A landscape with many peaks, sampled at points; each row gives a point and its height.
A climber steps from a point to the highest of its 2 nearest points, and stops where none of them is higher. Distance is the straight distance between rows; heights are no part of it.
Rek height 396: [321 -8 -196 247 -10 -2 -369 -233 3 275 -146 -113 212 265 112 107 -132 -182 -32 -94 -123 57 -362 266 248 246]
mude height 208: [23 286 243 127 -86 38 103 52 85 -88 -135 -68 -97 -104 -4 286 57 76 -17 55 17 -171 40 -2 -125 168]
pif height 633: [118 -153 -102 -68 -11 165 -246 -261 -24 21 -67 223 84 -36 -180 -228 -239 -76 225 -132 13 237 226 77 -152 294]
Zab height 430: [-165 -182 -21 21 -59 -171 125 193 -252 40 -77 121 255 169 187 -201 -197 -83 -170 -205 21 22 273 -104 -57 -28]
les height 275: [-147 206 170 -255 -36 -370 -261 -48 63 -326 -25 84 -166 -252 -468 226 135 8 -62 -199 171 32 330 -205 -191 -548]
garop height 473: [89 168 -54 294 89 255 170 98 296 38 275 -155 32 143 34 -126 51 205 331 -41 183 165 -189 21 -94 -83]
Loze height 227: [-211 192 114 205 -102 7 171 116 11 2 -79 -116 -55 -108 169 119 -63 61 -63 -126 -85 29 97 -60 52 -20]
zud height 144: [16 166 30 -12 3 99 -26 -248 36 -79 245 -97 -114 8 -8 201 134 71 -101 -249 3 59 -66 79 202 -182]
vavu height 182: [104 129 102 92 50 41 -11 -339 101 -10 104 20 33 -113 206 132 -258 13 -143 37 -116 -121 33 46 330 141]
pezor height 146: [168 -162 -32 -45 77 154 -206 -277 -192 -147 -46 107 -19 105 13 188 16 -127 -67 190 -7 -361 80 76 318 337]
vugez height 431: [55 -152 -42 31 104 124 -51 -41 138 281 -79 -317 319 15 -33 -299 12 56 404 279 22 389 -7 313 141 236]
vas height 256: [-217 78 -9 50 -222 -159 -90 49 -217 94 4 -97 112 280 13 216 38 -114 -186 -202 47 154 1 20 149 -41]
rera height 68: [347 151 -26 -5 256 2 118 -76 216 118 113 124 -159 38 132 -79 -375 -107 54 -12 -216 -127 -160 -183 63 -31]
gipev height 501: [-7 71 198 213 -34 95 272 76 178 111 232 52 -76 -75 212 -275 -37 239 58 100 76 -183 -79 263 -4 164]
ril height 273: [33 96 -181 -72 97 32 -280 -177 58 113 116 -17 90 327 -49 121 -182 -117 110 -282 23 286 -277 89 -15 -117]
vira height 438: [6 52 45 -200 146 75 -37 -110 52 -165 170 199 -228 -31 -289 58 58 -1 9 -135 112 194 30 -136 -240 -330]
rimip height 474: [-237 -44 225 9 59 59 368 -83 -109 -88 146 94 -96 -204 144 -131 129 15 -162 105 33 -32 156 -64 74 -90]
tedib height 657: [86 -101 -99 -8 88 149 -192 67 -126 10 -283 154 139 108 -256 -196 -213 -71 61 67 -80 136 182 71 -134 431]
tise height 626: [144 149 -72 100 179 -65 -247 116 -1 86 -332 6 69 188 -85 -37 -304 -42 54 67 -72 67 77 45 6 449]
sima height 456: [-410 198 207 71 31 71 125 159 -158 48 135 80 1 91 -97 3 40 141 169 -266 179 292 59 -226 -409 -325]
zilad height 277: [176 -143 -198 228 -145 29 162 44 168 309 -14 232 225 -103 251 -103 -413 -137 174 5 -59 58 -60 -233 -46 -28]
fil height 661: [28 6 154 -214 82 -53 259 100 36 28 11 -67 -230 -152 0 88 126 52 -243 217 -25 -258 -221 69 179 -67]
sal height 264: [-287 281 116 -126 118 17 -69 11 -95 -119 -162 -193 -271 -17 -145 313 118 -84 -45 -94 -115 260 79 -152 37 -201]
Luzib height 96: [-36 -203 -156 -90 -355 -70 64 181 -5 -106 -227 -301 -149 -215 41 190 22 -103 77 -76 -182 -17 -63 74 -90 -54]
gub height 281: [-183 -60 -34 -39 14 108 -96 -194 35 90 200 97 145 184 48 -6 -195 98 196 -316 135 245 -120 163 -76 -110]
movur height 636: [-22 305 47 -179 274 114 -58 -143 64 53 180 -174 -128 -48 -59 194 192 -52 -64 219 -94 221 -337 -59 10 -322]
gadas height 652: [198 73 141 -393 213 -227 229 -158 201 -161 347 122 -120 -305 -94 161 109 118 -147 324 -95 -262 -87 -383 102 -315]
Tesof height 393: [-173 38 34 -5 55 -177 22 234 -60 148 24 38 163 -93 246 -40 -742 18 337 -261 -42 96 -110 231 -180 161]
lebuk height 111: [96 -124 -60 -24 42 186 76 47 155 -4 -22 -68 76 -246 217 76 -321 0 268 -116 -144 130 131 -69 -11 -37]
Zol height 319: [-152 90 -53 -19 -130 72 -190 54 -148 -211 -63 -92 -97 55 -269 147 184 25 -93 -174 75 25 224 -136 -139 -114]
Laro height 540: [64 -42 25 -54 -72 55 247 62 137 -180 258 -1 -147 -116 -53 -185 129 136 -21 -42 28 -154 16 -100 -75 -171]
Tatem height 555: [-46 237 46 14 205 -7 -190 -125 -91 106 -138 -47 -42 78 112 277 -153 -107 -181 -115 -152 184 -4 18 101 -42]
Vuva height 528: [23 163 125 -255 333 -142 -20 -117 -4 -70 125 -145 -101 161 48 260 -222 -88 -229 -134 -66 97 44 -16 183 -130]
saraz height 387: [-195 -44 146 159 -194 -140 66 32 103 153 84 23 26 -118 313 41 -461 141 298 -382 67 79 -114 257 -210 144]
zefiz height 105: [62 -130 -187 56 -382 94 0 27 100 6 -203 -158 88 -229 78 73 47 59 116 -80 -85 49 -39 46 -82 115]
fupi height 616: [214 -28 -49 -62 43 121 6 -141 221 37 143 179 -60 193 -232 -367 -109 -35 115 68 -9 -7 -135 27 -108 230]
nir height 20: [-291 -35 68 -136 56 -201 67 261 -301 -88 -255 -16 -97 135 -28 32 -208 9 -173 -267 -87 -89 293 -27 -62 65]
Gifug height 388: [112 -112 74 336 -222 -53 -115 -234 53 143 113 309 278 71 59 -436 -251 109 73 8 92 -232 24 77 138 311]
Tabo height 424: [77 148 -49 -174 -83 -94 -234 245 108 162 -141 214 -106 296 -253 28 -121 -34 75 -144 -10 176 -258 -19 -287 -56]
zeruf height 350: [-182 42 -38 -96 -110 41 85 39 -111 -298 7 -157 -234 -108 -321 53 411 -24 -52 -93 55 -48 82 -213 -155 -264]
zus height 301: [-173 -329 -36 -131 126 137 73 -56 -364 -62 33 -133 -113 -33 132 -102 279 -155 -265 203 106 -131 36 180 337 196]
tev height 425: [264 -169 -195 225 28 184 -77 61 229 212 -134 -238 282 121 -111 -284 267 49 468 362 15 138 -97 259 187 238]
zoz height 239: [278 -77 -75 22 -205 22 59 44 125 240 -148 90 11 11 17 -40 89 -28 20 266 -90 -63 -215 -71 -91 7]
sogul height 43: [238 -251 -141 -576 195 -451 -4 -110 122 -85 8 -82 -34 163 -58 51 -12 -157 -354 -54 45 -83 15 -115 245 -75]
guvev height 37: [238 376 -177 233 67 201 -172 12 397 21 -19 -162 18 121 -11 162 -134 168 276 -85 -49 66 -99 30 -105 116]
seka height 394: [114 -301 -97 289 -281 -74 38 -111 151 147 185 240 140 131 257 -472 -216 32 -111 -110 84 -328 2 73 112 76]
dopo height 450: [-180 -385 -118 196 -294 -102 189 85 64 -110 155 156 118 -11 168 -350 245 5 -125 -190 1 -25 135 35 -379 -170]
Dufil height 436: [-207 -68 -20 -20 -135 -246 316 314 -168 -124 -87 -172 -180 -58 38 16 98 21 -121 -106 -77 -196 116 -214 -117 -124]
beb height 592: [141 219 -75 122 175 85 -183 -13 -100 193 -278 -56 109 135 26 131 -103 -166 49 128 -153 203 -18 72 -27 155]
lefip height 288: [-229 -119 -92 179 -250 226 -88 -79 -20 150 0 -89 274 4 -14 -53 -5 79 397 -128 168 423 80 265 -88 64]
Fibim height 315: [234 -170 -184 -268 -148 -170 45 61 39 -177 199 -160 -12 59 -44 33 286 59 -218 -66 121 -212 -32 41 110 -114]
teten height 83: [238 -7 13 -114 110 37 -95 -269 213 225 44 199 -91 -5 27 -29 -548 -236 74 -21 -256 -69 -38 -172 -4 132]
Tor height 255: [-153 125 224 -110 -141 -195 -153 -98 71 -412 45 55 -149 -374 -345 173 329 111 -159 -110 63 -47 313 -207 -206 -241]
kobam height 309: [65 -373 -78 -203 -137 -119 0 -137 -138 -340 227 -56 99 -6 12 54 180 -40 -398 -40 99 -318 140 91 252 9]
par height 543: [-199 72 241 335 -32 86 340 180 -42 77 -128 99 101 -59 129 -246 300 169 115 364 114 -206 142 -66 -184 102]
Vif height 298: [-36 -338 -43 -47 151 292 244 -5 -105 -23 167 50 -80 -130 211 -298 137 -142 -88 209 33 -64 -68 167 391 79]
sopev height 395: [-71 138 -102 16 -84 -116 -155 232 37 82 -53 247 44 210 -246 -82 59 115 156 -171 188 99 -57 -93 -412 -172]
vumu height 233: [-45 80 101 -26 -121 -87 38 -76 80 248 106 267 103 -7 -76 -24 85 72 -231 -56 29 36 -263 -137 -8 -269]
boli height 487: [50 35 -31 -183 -33 119 -217 -335 207 69 276 304 -60 -72 -351 15 30 53 277 -184 81 195 -57 -121 -183 -317]
nuv height 132: [4 199 132 188 98 220 93 -105 66 67 -139 19 70 -221 8 85 16 89 284 218 -120 175 142 -93 -6 191]
difu height 421: [-192 -126 -3 102 -117 -197 41 167 -224 88 -78 253 214 167 105 -391 -262 -22 -101 -90 3 66 118 81 -264 265]
gagu height 291: [-219 -139 -39 98 -183 139 39 -95 -153 14 -22 -86 235 -100 82 -242 79 42 83 19 111 281 67 251 66 166]
Movus height 248: [-95 95 188 -11 -298 -208 -52 146 -90 129 19 41 79 132 33 90 21 77 -188 -84 62 96 -143 -46 -86 -166]
solu height 157: [-133 -140 181 90 -175 77 24 -162 -119 -58 -273 68 64 -183 -9 -74 143 44 34 231 31 4 209 3 -107 245]
gepa height 524: [-143 302 248 -181 5 -243 -89 -90 -6 190 -153 31 -195 -29 -85 348 100 -80 -328 146 -174 73 -143 -107 -47 -280]
fod height 579: [331 10 -211 71 9 120 77 102 180 -9 0 -169 -30 -83 124 232 56 11 83 79 -133 -90 -249 -42 170 -74]
Nuvaz height 532: [100 110 -161 -23 -106 230 -56 -64 228 -55 211 193 -53 -41 -117 -69 -61 91 355 -95 43 250 -107 -32 -277 -143]
rokar height 221: [-64 181 166 -266 19 -212 -11 59 30 -356 228 -139 -160 -44 -147 115 69 149 -164 -295 132 -156 190 4 35 -238]
Tobup height 634: [194 -209 -21 236 -6 44 169 -22 -66 -99 65 332 38 7 78 -270 219 -9 -113 254 55 -285 183 -326 -55 -24]
kirov height 402: [-24 -24 -117 -108 140 25 -77 67 87 100 -18 145 9 82 145 -44 -553 -95 201 -332 -40 114 -51 95 -204 184]
bik height 358: [86 30 23 -26 -319 -94 -43 33 334 203 202 109 4 -60 -35 -15 -141 107 192 -90 48 25 -405 62 -264 -186]
kavi height 220: [105 -264 -127 -104 -232 -3 41 26 46 12 -114 109 -81 19 -147 29 149 -83 -218 27 -97 -43 -29 -79 -156 23]
piv height 454: [133 158 54 -91 8 -124 -241 30 71 174 -191 107 -92 182 -125 161 85 -53 -85 64 -50 160 -329 40 -108 -39]
goze height 416: [-229 123 141 -59 24 -3 59 201 87 21 117 166 -112 -119 -46 64 -83 79 311 -186 96 275 -170 -182 -477 -317]
viki height 263: [-52 65 -88 4 -1 -1 -357 -75 -209 122 -48 5 123 339 -16 176 -32 -82 -5 -306 118 250 -46 -60 -1 -42]
lazib height 600: [50 31 96 -104 106 -114 63 -103 -1 -178 200 140 -36 -237 -102 106 278 33 -132 366 -71 -287 145 -318 55 -259]
kudi height 175: [-301 -125 6 161 -34 135 41 21 -190 27 -223 118 56 14 -137 -128 -26 7 206 -43 2 298 315 30 -294 168]
Sog height 419: [352 -222 -286 84 103 14 -170 103 153 239 -172 -262 276 59 93 -202 75 -42 282 267 19 -36 -201 470 283 391]
zudi height 541: [241 -35 -129 129 -38 108 110 -64 202 67 173 -17 -69 -2 248 -17 -30 53 -68 87 -75 -227 -305 135 280 12]
nud height 445: [86 -236 -147 312 -174 122 -8 36 166 241 52 -213 374 -86 191 -139 -84 88 442 19 3 128 -31 255 273 89]
Zasu height 390: [213 117 -103 -208 74 -45 -185 -80 203 -174 121 299 -147 69 -429 120 37 70 -32 -151 26 -54 147 -275 -154 -216]
bif height 184: [-46 114 26 33 132 165 -180 -33 -288 85 -320 -128 49 165 -20 56 298 -124 -24 222 67 88 -89 330 169 349]
mufog height 192: [82 123 162 113 -69 -107 72 -107 50 -82 -2 37 -90 -88 180 175 -169 86 -155 9 16 -402 21 20 139 137]
Duki height 118: [-85 171 14 246 -119 -62 -115 102 -149 31 -280 -210 84 73 117 123 91 -34 -10 82 33 39 126 40 75 276]
Sebon height 139: [-44 -70 -156 93 -1 169 -216 -169 -397 -215 -85 -216 1 171 42 247 192 -111 -162 94 1 -325 193 8 293 255]
vur height 15: [-329 39 162 84 120 9 119 131 -342 -256 -185 -45 -83 0 -105 -103 -170 -100 -84 -209 2 145 348 -25 -214 58]
serub height 62: [-95 219 51 2 70 122 -31 268 238 54 -103 -88 -5 78 -161 89 -259 50 416 -96 39 256 -59 117 -401 114]
lak height 336: [-291 309 34 -191 -111 -350 -129 192 -137 -25 212 104 -76 -74 -179 194 96 56 -44 -105 92 47 -113 -453 -301 -549]
zigod height 407: [156 -330 -119 92 74 99 76 253 -136 35 -238 9 34 -66 178 -177 176 -87 111 245 0 -229 32 169 156 358]
Foval height 305: [-185 -333 -8 -14 -102 -1 29 -191 -257 -134 108 -9 70 -65 103 -179 186 2 -313 6 94 -208 145 194 224 70]
filov height 692: [-15 205 158 -288 241 -145 81 -9 -85 -131 96 -180 -314 -136 -6 290 256 30 -338 279 53 -273 -164 -74 173 -93]
zib height 328: [258 -41 -128 -155 -156 -140 -193 49 136 -223 -15 -116 -222 222 -225 202 227 -24 -195 -117 24 -127 -139 54 41 5]
musan height 414: [126 -285 -225 103 -13 24 -49 248 2 90 -243 -65 168 -77 106 -355 -64 -99 90 267 11 -179 -204 354 310 432]
voda height 593: [-83 229 57 -50 -82 -51 -136 -4 8 -10 -134 16 -70 -132 -98 417 246 54 -66 219 -196 44 -72 -276 73 -267]
nikez height 198: [19 108 204 -10 137 123 67 -52 -82 181 10 129 7 25 -24 -38 74 52 -69 326 47 9 -97 0 -8 -59]
Pefo height 170: [196 245 129 158 273 132 -175 -292 117 -69 30 58 -265 -55 124 115 -149 18 -105 132 -44 -116 -48 176 207 236]
Rezez height 297: [187 -150 -39 301 -177 64 64 6 250 215 -43 207 364 -82 152 -283 -224 50 402 104 -38 0 141 -207 -127 -2]
sisem height 31: [51 -33 -118 -383 275 -196 -18 177 -177 -161 -152 -199 -210 133 -65 237 -32 -192 -327 -72 -103 8 67 -143 36 -27]
Das height 235: [-46 -52 105 -78 -42 -220 -21 -154 104 -404 247 -116 -161 -325 -109 108 93 120 -190 -163 61 -213 303 -169 -48 -283]
Faru height 180: [-9 -200 -103 80 203 206 -179 41 -247 91 -278 -142 -6 81 181 -45 395 -174 7 394 175 -32 -228 301 384 241]
Nemag height 384: [-295 57 75 -244 42 -139 62 174 -165 -322 -91 -362 -332 15 -287 157 432 -38 -247 39 196 -169 87 -285 64 -271]
nopiz height 147: [21 27 155 269 -115 199 -19 -98 108 -17 -272 5 160 -243 -17 -8 166 89 281 433 55 -69 288 -26 -53 224]
Piral height 440: [-69 -377 -240 154 -205 -49 126 149 -86 -35 49 244 255 78 138 -378 -6 -76 -41 -218 46 -20 126 0 -123 -46]
gam height 167: [-200 -145 124 35 24 237 15 -50 -251 -192 -187 80 -35 -41 -143 -153 79 -4 -77 15 13 29 458 -63 -222 174]
Gef height 556: [-56 225 84 28 -59 -139 63 -119 34 -177 350 161 30 -119 -128 49 335 120 -209 108 113 -332 20 -377 28 -238]
Baso height 435: [69 -141 -119 122 93 26 -130 38 -15 282 -64 -198 258 -43 103 -250 -295 -46 281 158 -76 305 41 407 108 457]
kene height 475: [-103 -19 -12 52 -74 -9 309 370 -52 -280 -143 -167 -188 -181 -50 -127 247 53 107 54 -92 -116 47 -162 -273 -133]
Vure height 47: [204 -190 -67 -293 251 -234 193 -53 39 -165 182 -51 15 122 111 -2 -161 -76 -297 -114 -23 -201 111 -97 317 -71]
Bim height 320: [243 -92 -152 268 -346 17 8 -14 271 298 -22 216 332 -136 47 -143 34 -49 397 55 11 101 -184 -94 -114 -158]
Beso height 377: [-224 -43 163 74 -273 -20 103 47 165 176 57 120 53 -173 138 -81 -227 206 271 -108 42 36 -338 163 -293 -43]
gifi height 488: [-116 -69 132 230 -60 103 298 8 -6 -24 220 98 19 -81 235 -342 127 129 -190 147 138 -242 73 120 30 -30]
bosid height 399: [-53 -324 -115 -72 68 228 69 141 -282 -121 -313 -23 -68 -5 0 -93 399 -160 9 353 67 -303 -1 65 118 184]
Lus height 134: [184 -17 -81 -46 97 98 105 -306 127 32 364 -70 34 74 153 159 -7 -2 -65 -80 -16 6 -173 -24 319 -371]
gemuz height 349: [372 64 -162 -259 1 -73 -244 -47 316 -117 135 64 -179 223 -318 106 81 -22 -142 -55 -63 -95 -151 -90 17 -220]
Tizo height 153: [226 -83 -104 87 277 153 -189 -321 -101 -29 -121 -46 11 86 211 146 117 -173 -39 232 -18 -153 -145 95 452 194]
nesa height 189: [-64 45 58 16 35 87 -66 -102 -159 108 -104 28 61 104 -11 61 280 -46 -216 286 103 -97 -116 142 189 92]
Zula height 408: [226 -44 -114 -76 58 32 -224 -88 96 227 -114 -5 46 78 87 -25 -254 -91 -119 19 -188 78 -331 212 136 245]
nomi height 302: [-73 180 21 -294 -29 -237 -73 105 -3 -150 89 24 -166 -30 -307 265 123 28 -147 -171 4 26 197 -350 -212 -485]
fep height 423: [182 10 -37 -144 122 -227 -247 -65 -13 215 -117 90 26 312 40 96 -264 -130 -383 -46 -168 110 -242 71 126 41]
devab height 580: [71 -136 84 377 -130 123 182 82 34 -49 -105 215 73 -186 102 -296 181 97 41 305 -48 -271 219 -73 -181 122]
ner height 523: [-54 75 -3 -8 -136 -80 224 38 -41 -216 401 -24 28 -136 -37 -32 291 185 -131 -20 25 -154 -1 -240 96 -420]
momuv height 466: [-250 -83 65 224 -169 -46 154 87 -158 -62 91 153 195 6 22 -326 349 63 -7 -90 56 71 162 -80 -510 -184]
guv height 51: [109 319 -4 114 156 116 -233 137 252 130 19 -30 0 208 -120 127 -240 25 427 -215 61 224 -184 -41 -128 -83]
Fego height 18: [-20 216 0 175 232 68 -302 85 -20 -11 -272 -440 109 198 7 89 -15 51 268 313 57 26 127 297 131 564]
tiza height 38: [252 -35 -91 -520 243 -300 -110 -38 149 -171 -45 -169 -153 95 -118 259 16 -103 -166 -131 -49 6 99 -143 101 -176]
zuvib height 181: [-140 -183 -93 82 -9 81 63 166 -127 -149 0 -7 132 45 15 -151 -115 -98 188 -264 11 253 276 -80 -232 123]
suru height 212: [-68 48 28 -151 -9 -238 -18 62 -161 -226 113 -88 -112 147 -138 193 -30 20 -277 -278 119 -190 185 -54 112 27]
Sarar height 129: [-212 -161 -18 244 -234 4 125 80 -298 -180 -148 -187 86 -28 202 90 121 25 -147 -3 43 -202 244 -33 253 -1]
Vima height 160: [120 70 53 84 448 203 -157 -299 -59 -93 178 -37 -132 163 225 204 -78 -139 -156 229 53 -210 -117 189 295 222]
Rak height 670: [-21 391 4 -141 97 58 24 28 -160 117 19 -108 -147 -118 -31 312 338 1 -156 299 -185 28 -225 -204 55 -204]
befog height 338: [314 -207 -179 115 -397 -92 27 73 269 180 199 151 182 -76 56 51 50 12 234 -59 2 -45 -353 69 -32 -183]
radop height 122: [-26 116 75 159 160 182 37 -16 -11 130 -168 -63 91 -252 224 72 -323 -9 184 83 -109 191 111 28 121 132]
veza height 124: [-194 -48 52 312 -175 11 175 206 -284 -21 -375 -117 67 -67 174 49 89 -5 2 163 47 -171 193 5 162 323]
Duse height 451: [-159 -192 156 -248 17 -242 217 -292 -93 -134 163 54 49 -254 71 56 12 13 -310 -82 26 92 209 120 111 -173]
Foson height 403: [177 -132 -142 45 -106 -44 25 -61 109 234 70 162 119 149 167 -253 -287 -26 -72 -105 25 -107 -115 98 100 60]
guve height 683: [42 343 143 -272 379 14 -52 -222 -47 -83 264 -16 -162 50 -192 153 246 -3 -207 -23 18 126 -175 -94 80 -272]
Dogof height 439: [-81 -122 -121 176 -20 -8 -45 139 34 119 -115 -158 418 -143 203 -274 -188 88 426 41 -1 181 155 287 186 274]
tigo height 460: [-112 -231 140 -165 208 -12 311 -133 -104 -137 183 -3 -101 -187 167 13 -127 -13 -358 -66 -30 -54 220 53 241 8]
lomi height 494: [-148 74 52 75 -77 13 229 112 -103 5 81 116 75 77 11 -138 118 115 20 -152 49 107 139 -205 -221 -246]
nerad height 443: [-347 -28 273 -316 32 -214 160 -120 -171 17 88 -62 -4 -202 99 202 -46 -87 -369 -81 -70 98 95 -73 201 -262]
vamo height 85: [-131 -35 -27 -158 -254 -56 -51 46 53 86 -297 -133 -196 -262 -189 66 123 -120 121 -92 -146 192 -144 100 -200 -21]
pofen height 411: [94 -262 -167 -174 25 -146 -100 6 -68 145 96 43 113 294 101 -81 -239 -160 -192 -137 -66 20 -119 2 155 36]
kora height 214: [-46 86 245 -67 49 19 225 -48 83 225 94 357 -23 -112 -112 -196 87 138 -130 201 -39 -27 -138 -175 -142 -168]
ren height 691: [22 160 216 -441 221 -395 61 -124 136 -199 315 -60 -72 -345 -194 117 192 135 -195 186 78 -133 126 -385 62 -328]
zilal height 413: [-63 -107 -52 -105 14 -39 -46 154 -22 5 52 224 77 218 -12 -363 -467 17 -13 -202 36 98 35 180 -289 258]
Bon height 22: [46 199 173 285 93 162 -143 -7 95 89 -207 -165 60 36 2 19 -134 202 344 227 -52 97 148 268 113 480]
zemod height 381: [162 -83 -97 272 -157 7 -252 -384 -22 215 38 113 267 248 -98 -302 -277 -79 221 -92 48 12 -59 118 155 359]
gidi height 519: [162 11 122 141 -77 38 286 -188 252 60 318 120 -51 -140 182 -309 -155 107 -163 87 0 -242 -273 95 144 -26]
kifil height 499: [22 159 -51 86 -20 338 27 -28 32 62 209 20 80 59 -63 -101 148 142 175 -22 168 190 -230 13 -23 -147]
Supez height 727: [-32 220 243 -378 313 -275 50 -78 -1 -104 153 -75 -96 -13 -140 260 216 35 -344 104 8 -74 53 -199 181 -322]
ged height 25: [-164 -8 85 -380 242 -196 49 192 -207 -237 -131 -187 -196 86 7 121 -208 -60 -320 -241 -49 47 211 127 112 202]
mibib height 112: [-56 15 -81 146 -216 160 -81 98 22 -26 -227 -140 23 -17 -50 61 -46 14 125 -90 -72 0 179 210 -55 269]
suve height 257: [170 -192 -119 169 -157 -58 157 186 109 253 -70 160 223 -27 169 -149 -40 -124 -74 169 -107 -66 -1 -136 11 -164]
nozol height 514: [-198 31 85 382 -57 92 337 306 -120 -137 -144 -177 -112 -167 85 -159 294 56 100 249 -5 -172 131 17 -191 33]
tis height 98: [149 -158 3 58 74 112 33 -220 73 109 -11 198 -5 -201 187 -9 -496 -51 64 -43 -192 42 156 -154 84 11]
Vove height 628: [147 91 -44 -125 135 29 137 87 140 -75 147 -237 -251 -133 159 150 205 19 -47 233 -158 -221 -344 106 164 -145]
Komo height 295: [-99 -288 14 90 83 174 166 142 -140 73 15 19 175 -211 144 -291 54 -78 4 28 35 85 -30 280 104 100]
zetep height 54: [323 69 -51 -152 354 -43 106 -131 169 -48 201 -28 -149 91 162 130 -242 -124 -189 -49 -112 -260 -109 -219 302 -162]
Bidub height 133: [7 -77 -83 135 -20 -12 -4 -20 -226 -255 -48 -131 20 161 277 222 154 9 -185 36 88 -335 132 -18 411 41]
paza height 26: [132 260 57 220 81 101 -252 -55 282 100 -72 -103 -48 95 -61 -59 -276 132 271 -22 47 48 -72 275 -40 374]
beg height 644: [115 -174 21 1 -17 65 -68 -279 120 203 82 302 84 5 -109 -372 -380 -60 217 -54 -44 58 -50 3 -173 116]
tabas height 290: [-133 27 -98 -259 -51 -66 -194 -74 -117 5 -252 -145 -162 59 -223 336 184 -142 -105 -116 -6 172 105 -138 -113 -217]
govir height 372: [-376 288 131 -154 7 -195 10 145 -80 21 302 207 -88 -245 -144 162 60 166 260 -141 83 234 -188 -323 -398 -601]
Babog height 155: [84 337 147 91 90 61 -182 -231 87 -139 165 -32 -230 25 -70 246 87 163 -88 42 35 -66 -56 96 118 -10]
dode height 386: [-122 -175 -159 -17 86 126 222 228 -303 -149 -250 -122 -104 55 -53 -124 251 -155 -11 143 32 -72 149 -99 -53 28]
pezam height 244: [-385 345 277 91 -52 -75 81 -14 -135 -58 -140 -255 -281 -187 6 245 2 40 -41 -136 -119 161 200 -57 -96 -59]
num height 406: [-171 -20 -61 -135 -5 -62 188 163 -238 -265 -223 -311 -260 51 -34 153 256 -143 -159 36 -23 -193 121 -129 32 -83]
tura height 191: [-164 -136 -99 -43 16 24 164 400 -107 -244 -177 -21 -76 122 -91 -116 -24 -95 75 -272 -166 50 228 -131 -365 -10]
zogin height 205: [60 -184 -243 -114 -131 -7 27 257 -64 -127 -116 28 -29 183 -147 -27 25 -98 12 -228 9 -42 71 -74 -177 -15]
Fub height 385: [194 60 -151 114 -108 -39 -446 -212 -29 198 -23 98 227 412 -35 -45 -251 -66 -43 -170 -6 101 -143 233 86 340]
dasu height 72: [-5 87 79 -88 2 146 6 7 157 108 -148 -55 -121 -99 -124 129 -121 -49 211 88 -85 260 -160 56 -209 4]
Subu height 581: [256 57 -128 21 43 105 14 51 179 -53 168 48 -96 40 -80 -84 30 59 80 -35 40 -127 -33 -56 -95 69]
Gabuv height 486: [-19 178 121 -118 71 -23 -128 69 -166 214 -324 16 -208 103 -130 256 161 -121 -196 309 -80 119 -141 8 -69 -31]
Rogu height 285: [-229 -94 -117 4 28 175 -194 22 -147 158 68 14 114 166 6 -57 -186 30 379 -346 152 380 -29 218 -177 170]
gerok height 452: [65 -74 -49 242 -28 173 116 112 243 173 177 -76 263 -27 186 -208 -54 206 526 -59 99 124 -50 116 16 -57]

Two climbers start at each pair of points below. Name the first point that both come to, or write none.
kora, kavi: none
tiza, rokar: lomi
Komo, zigod: Nuvaz

Where does a climber stop that starts at each point below?
ged: lomi
nerad: Supez
bif: Nuvaz
Faru: Nuvaz
nopiz: lomi
vur: lomi
Duse: Supez
musan: Nuvaz
